Points on a hilly landscape, in no order, each with its height.
From any point a ball rolls to the lowest of the 2 points nearest to it. It stops when none of these is lower. Distance is the straight distance between rows; heights are no part of it.
z377: [  0  33 -21   8  24  -3  -1  12 -20   7   7 -19  11  29 -16  34  -5  -1
  18  32  -3]  h=435
z905: [-16   7 -11   6 -28  11  19   7  11  -5  -7   1  -6 -10  21 -11  -9   9
 -14  -6  14]  h=462
z781: [  8   2  10   5  12  -6 -14  -2  -1  -4  -8 -28  -9  23 -14  -6  17   0
   3 -27 -39]  h=687
z831: [  5  14 -19  -7   2  27  11  -5  15  -4 -13  19   6   7 -10   2 -33   4
  14  55  15]  h=317
z600: [ -9   2  13   3 -25 -11  19  16 -11   2   6   3   5 -10  31 -11  15   0
 -12 -17  15]  h=378
z943: [ 35   7  -2  -4  27  11 -30 -12 -13   0 -14  36   8   0 -27  17   7  -1
   7  16  25]  h=514
z942: [ 17  -4  20  -8   0 -13 -18  -1   0   0 -16  22  15 -11   5   6  10 -11
   6 -11   3]  h=529
z542: [  2  -8  21  26 -23 -14  13  24 -21  11  18  15  12   1  36   6  15  -6
 -31 -32  11]  h=640
z726: [-10 -16   8 -14 -29 -15  13  12 -23   9  25 -11  -2  -4  12 -28  19  -2
 -12 -32 -10]  h=593
z912: [  9  12   2   5  15  -7 -23   3  -3 -13 -12  -6  -8  18  -8  28   8  -9
   8 -10 -17]  h=460
z544: [  7 -13  21  16 -19 -13  -7  11 -10  -1   7  25  14  -1  36   9  19  -7
 -24 -35   4]  h=602
z718: [ -9  28 -15  27  16  25  -1  17   8 -17  -8  -8 -14  29   8  17  -7   5
  -1  24  -4]  h=322
z92: [  6  -2 -12   2  21  10  -8  -2   3   4 -17  13 -10  -6 -14  11 -12  -5
   0  16  28]  h=451
z833: [  4  15  -8  -1  27  -8  -2   4 -11   3   7 -26   7  13 -24  24  -7  -3
  27  28 -20]  h=359
z108: [ -6 -10 -12 -12  -4  -1  14 -10   2  -4   3 -30 -25   5 -24 -16   4  -2
   6  -7 -24]  h=292
z62: [ 16  13   8   4  29   3 -14  -7   1  13 -20   7  13   5 -21  26  -4   7
  13  10   8]  h=446
z460: [-11 -12  19 -21 -33 -21  27  16 -23  24  31  -3  12 -16   4 -14   7  -4
   3   0  -3]  h=551
z406: [-10  13 -16   8  15  10 -27  12 -12 -11  -3 -29 -16  27  -8  24  -1  10
   2  -9 -16]  h=459
z239: [  1   6  11  27  13   7 -13   3  10 -12 -11  11  -2   2  18   0  12  -1
 -19 -17  15]  h=283
z936: [-13 -29   1 -27 -24   1  29  -4   0   9  22 -18  -2 -12  -2 -36  -5   8
  11  12 -17]  h=407
z369: [ -8 -22  15 -21 -28 -12  36   1  -8  16  21  -9  12 -23   1 -18   3  11
  14   5  -9]  h=476
z953: [ -1 -17   4  13  -4  -8 -26   4  -1  -6   1  -4  -7  -1  18  -7   6 -11
 -18 -36 -13]  h=603
z959: [-20  13 -28   5   9  15 -14  11  -4 -11   3 -27 -21  29  -3  14 -15   5
   1  10 -11]  h=488
z838: [-17  -1  -1  -5 -37   0  39   8   1  13  12  17   9  -7  25  -8 -13   4
 -12  13  20]  h=185
z579: [ 20  22 -14  12  33   8 -27   8 -22   9 -10  16   5  31 -21  41   4  -6
  -1  11  10]  h=549
z924: [-11  24 -13   4  -3   6   0  -5  15 -13  -6  -3 -13   2  -3  15  -1   0
  -5   1  -3]  h=528
z317: [ 20  -5  19   1 -15 -15 -15   4  -9  -4 -11  29  18  -5  27   3  16 -13
 -10 -30   3]  h=567
z248: [ -7  -7  24 -11 -22 -16   4  26 -26  17  17  13  18  -6  27  -7  15   1
 -15 -17  13]  h=452
z932: [-19 -12   8 -16 -36 -15  38  21 -23  16  35  -6   7   1  21 -13   4   7
 -10   0   0]  h=617
z165: [-12  -9 -13 -16 -19   7  24  -8  19 -14  -3 -15  -6  10   2 -18 -33   4
  18  33 -16]  h=314
z230: [  1 -19  19  -8   4 -17 -11 -19   2  14   2   0   8 -17  -9   0  -5  -2
  12 -12  17]  h=350
z226: [  1   9 -15   2  25  -4  12   0   8  -3   0 -26  -2   6 -13   2 -18   2
  16  29 -15]  h=284
z602: [  7  31 -21   8  16  22  -6   2   5 -14 -14  19  -9  12  -8  10  -2   1
  -7  24  24]  h=184
z711: [  3   5 -19  -2 -10  20  19  -6  14   0  -6  38   2  -7   7  -8 -12   2
 -17  30  28]  h=158
z903: [ 12  -8  15 -14 -19 -10  -1  -3 -15  23   7  39  30 -25   6  10   7   1
  -9  -9  23]  h=676
z29: [  1 -18  -6  21  -4  14  10  12   0 -14  -4 -30 -26   8  -1 -26  19   3
 -10 -21 -37]  h=637
z98: [ -8  10 -15  22   4   6  -2   8  10 -18  -5 -18 -11  -3  17 -13  -4   3
 -11 -11   1]  h=533
z236: [  2  16  -4  -5  15  24  -2  -4   8  10  -5  11  10  -5 -23   4 -23   7
  27  50  13]  h=363
z196: [ -9  -1 -14  -8 -31  10  32  -7  13  -3  -3  24   2  -6  16  -7 -21  -1
  -6  23  31]  h=35
z269: [  6  -5   4  -8  20  -3  -5  -3  -8   4  -6 -36  -7  22 -29 -11  10  10
  14  -9 -35]  h=668
z199: [ 27  -4  17   5   3 -10 -33 -21  12   6 -17  29  18  17  10  12  -4 -14
  -6 -31   6]  h=641
z114: [-20   0 -18   6  -2   7  13 -10  24 -13   5  -2 -13   3  12  -7 -21  -1
 -13  14   3]  h=548
z801: [  2 -25  -3  -9  -6  -1  26  -7  -4   3  15 -23  -3   3  -7 -40  22  14
  -9 -21 -30]  h=691
z322: [ 18  19  -8  -3  27  11 -15  -9 -10  -6  -3  18  -1   9 -31  27   0  -1
  14  26  30]  h=463
z49: [ -4   2  -7  -5   5  -5  14  -2  13   1  -2 -14  -5 -10  -4 -14 -11  -9
   7  19 -15]  h=212
z825: [ -7 -15  10 -18 -23 -11  14   3 -11  19  17  19  22 -28  12   6   1  12
  -3  -1  15]  h=720
z316: [  4 -22  28  -8 -16 -25  -6  -7 -10  24  14  24  29  -3  18   7   3   1
 -13 -31  10]  h=782
z153: [ -1  -7 -14  10  10  16   8   4   1 -12   3 -34 -24  24 -14 -14  14   7
  -7 -10 -49]  h=614
z723: [  9   0  13  -5  28  -6 -22 -12  -1  14  -6 -11  15   2 -23  18  -9   9
  24   5  -7]  h=483
z916: [ -2 -16  16 -14  -9  -2   3  -9   0   7  14  -3   9 -37 -15  -6  -8  -3
  36  19  -7]  h=489
z350: [-15 -10   0  17 -21   7   5  27  -1  -7   7  -4 -11 -13  34 -23   6  -5
 -21 -13  -5]  h=601
z24: [  1 -20   7 -11  11 -17 -21 -16  -1   5   2 -13  -8  -5 -18   5  -6 -10
  13 -12  -1]  h=289
z206: [ -9  -7  -5  31  -6   4 -10  14   6 -17   8  -7 -12  -9  25 -13   5  -8
 -21 -21  -3]  h=566
z64: [ -7   9  -6   9 -16  13  10   2  11   8  -9  24  -3 -11  13   3   1   5
 -25 -11  22]  h=410
z672: [  0  25 -13  -1  13   5  -8   4   0 -13  -8  -2 -13  12 -15  33   2  -3
   8  12  -4]  h=496
z621: [ -2   2  -4  22  16  14 -18  14 -11 -18  -2 -39 -23  31  -7   3  11  10
   2 -19 -27]  h=490
z472: [  0 -21  15  -4 -22 -23 -11   4 -16   2  20  -5   0   4  18 -24  18 -18
 -14 -45 -15]  h=649
z385: [  8  12  -9  23  20   2 -32  11 -14 -10 -11 -15  -9  32  -4  38   4  -3
   1 -16 -12]  h=427
z980: [-16 -17  -7  -4 -21  -2  27   5   0   2  11 -19  -7  -5  17 -32  -4  11
 -11 -10  -9]  h=512
z404: [ -9  -1   9 -11   7  -3   1 -19  14  -5  10   3  -2 -12 -17  13   0  -5
  20  19   4]  h=354
z657: [  1 -10  17   2  -6 -20  19   6  -7   4  -1 -13   9 -14  18 -22  15   3
  -2 -17   4]  h=293
z497: [ -9   9  -4   8 -25   2  27   8  -3  15  12  27  11 -12  24  -3   0   3
 -31  -4  29]  h=319
z750: [ -7  21 -13  -8   0   7  -2 -17  17  -5   1  16   0 -11  -9   7  -9   4
  -4  14  18]  h=561
z546: [ -2   4 -12   2  22   4   6  11  -7  -7  -1 -39 -17  28 -15  -5   5   3
  12   9 -32]  h=642
z881: [  7   8   6  33  12   9 -28  11   3 -20 -15 -12  -8  10  13   8   7   1
  -7 -25   1]  h=339
z346: [ 15  26 -12   2  29  -5 -20   5 -22  10  -2  -2  13  24 -26  41  -2  -6
  19  16   5]  h=501
z991: [-21  -8   1 -14 -20  -7  18   0  -2   6  13  -8   8 -13  17 -24  -7  15
  -4  -2  13]  h=464
z736: [-11  -9   8 -14  -4 -15   0 -12   1   2  11  -2   6 -22   5 -11   1   6
   3  -6  21]  h=406
z306: [ -2  -4   9 -13  -6   6  13 -15  16   2  12  23  13 -28 -11   8  -5   2
  18  33  10]  h=286
z473: [  7  -7  15  23   6  -2 -21  -1   2 -18  -4 -22  -8  19   7 -12  20  -1
  -7 -38 -33]  h=705
z36: [ -2 -24   3 -22 -14 -12  15  -8  -8   5  11 -21 -14 -10 -19 -28  12  -9
  12 -13 -18]  h=369
z706: [-10   3   1   2  -9  -4   5  -6  13   2  -3  -7 -10  -4   1   1   3  -4
 -12 -17 -15]  h=562
z258: [  3  -1  -7   8  23   0 -10   2  -1  -4 -20 -10  -9   4  -6  14  -7   2
   5  -1  18]  h=416
z121: [ -6 -12  15  -4 -29 -22  11  26 -36  20  29  -6   9   2  25 -11  10  -2
 -19 -31   2]  h=521
z292: [-13   3 -12   8 -17   6  19   6  10 -12  -5 -24 -11  -2  18 -25  -5   9
  -7  -9  -6]  h=502
z75: [  3 -22  14 -17  -1 -10   9  -6  -1   7   5 -16  -5 -18 -20 -12   4  -9
  28   6 -17]  h=434
z293: [ -9  18 -18  -6  16   4  -4 -20  14  -4   6  -7   3   0 -15  13 -21  12
  10  20  10]  h=586
z789: [ -4  -1  -3  -9  -8   8  23 -14  23  -5   7  16  12 -15  -1  -6 -27   0
  18  46   5]  h=214
z729: [  6  10  11  -4  13 -11 -14  -4   6  -5 -12   6   1  -3  -7  14   8 -12
   6  -2  -7]  h=494
z910: [ -3  -6 -11  -7  11  -6  -9  -4  -4  -6   0 -27 -22   3 -20   5  -4  -8
  12  -3  -7]  h=222
z446: [ 30   3  15  -5  16   2 -21  -5  -2   3 -20  40  14  -9  -9   4  16 -11
   4   5  19]  h=558
z587: [  6  13   3  -9  15   5 -10 -13   1  -4   4   9  -2  -6 -30  20  -4  -7
  27  26  21]  h=411
z836: [ 20  23 -11   6  15  13   8  -2   6 -13 -17  27   3  -7  -5   4   9   1
  -7  22  22]  h=72
z963: [ 14   6   7  -8   7  12  -1 -15   4   0   5  36  20 -32 -16   3   2   5
  18  33  21]  h=358
z574: [  4 -22  13  -6   9 -16 -28   0  -5  -6  -8 -10  -4   5   8 -16   7 -12
   2 -25 -15]  h=630
z761: [ 22   3   9   8  10   6 -29 -15   7  10 -27  34   6  12  -6  22   4  -2
 -13 -22  11]  h=616
z922: [ -8 -24  21 -15 -16 -16   3  -7  -1  20  10  11  13 -16   6   6   5   2
  -7 -17  -6]  h=754
z758: [-10  -3  -1  -9  -7  -1  22   1  17   3   5   3   8 -16  10 -19 -16   0
   5  29 -10]  h=127
z298: [  2   2   2 -11   1   1  -7 -15   9  10  -2  27   9 -21  -8   8  -1   3
  -5   3  16]  h=594
z682: [ 20  -5   3 -10  -8   0 -11 -12  -5  22  -7  44  18 -26 -10   7   2  -3
  -9  -6  22]  h=631
z222: [  0   2  15  11  10 -12   6   0   7  -5  -5   2   7  -9  18 -12   9  -6
  -9  -7   9]  h=194
z516: [ 27  15  -6   7  24   7 -35  -6  -5   2 -20  27   4  20 -15  35   3  -5
  -7  -5   5]  h=588
z57: [-21   3 -21  -2   5  10  -3  -3  10 -12   7 -21 -24  18  -2  -7 -18  -2
   0  14  -6]  h=518
z304: [ 11 -28  27 -10  -8 -26 -22  -4  -8   4   3   3   8   7  18 -15   9 -20
   0 -34 -12]  h=658
z782: [ -7   0 -18 -11  -5  11  13  -5  17  -6  -4   4  -4   2  -2  -1 -36  -4
  15  43  -1]  h=269
z624: [ -7  26 -15  27  10  33  -7  11  16 -15 -13  10 -13  14   8   9  -5   7
 -14  13   9]  h=266
z299: [  2  10   5   4  14   2   9   3  11 -11 -11  12   6 -13  11  -7   6  -1
   0  19  13]  h=191
z41: [  0 -20  -3   8 -15   2  16   2  -3  -3   3 -27 -15   3   0 -31  19   9
 -14 -37 -26]  h=661
z56: [  3  23  -6   0  25  18  -6   2   5  11 -17   9   7   5 -18  16 -12  13
   9  33   5]  h=405
z187: [-15 -16 -12 -23 -30   5  31  -7  10  -1   5 -19  -3   0   3 -33 -22  12
  11  15 -18]  h=355
z305: [-11   3  -9  14   3   7   2  -6  13  -6   1 -28 -18  14  -6  -1   5   8
 -10 -16 -29]  h=589
z982: [ 15  14  -9  22  22   8 -22   9  -1 -12 -24   2  -6  10   0  20   2   1
  -5 -11  13]  h=380

Where does a ball stop that starts at each point below?
z516: z758
z41: z385
z932: z836
z472: z836
z269: z385
z258: z836
z446: z789
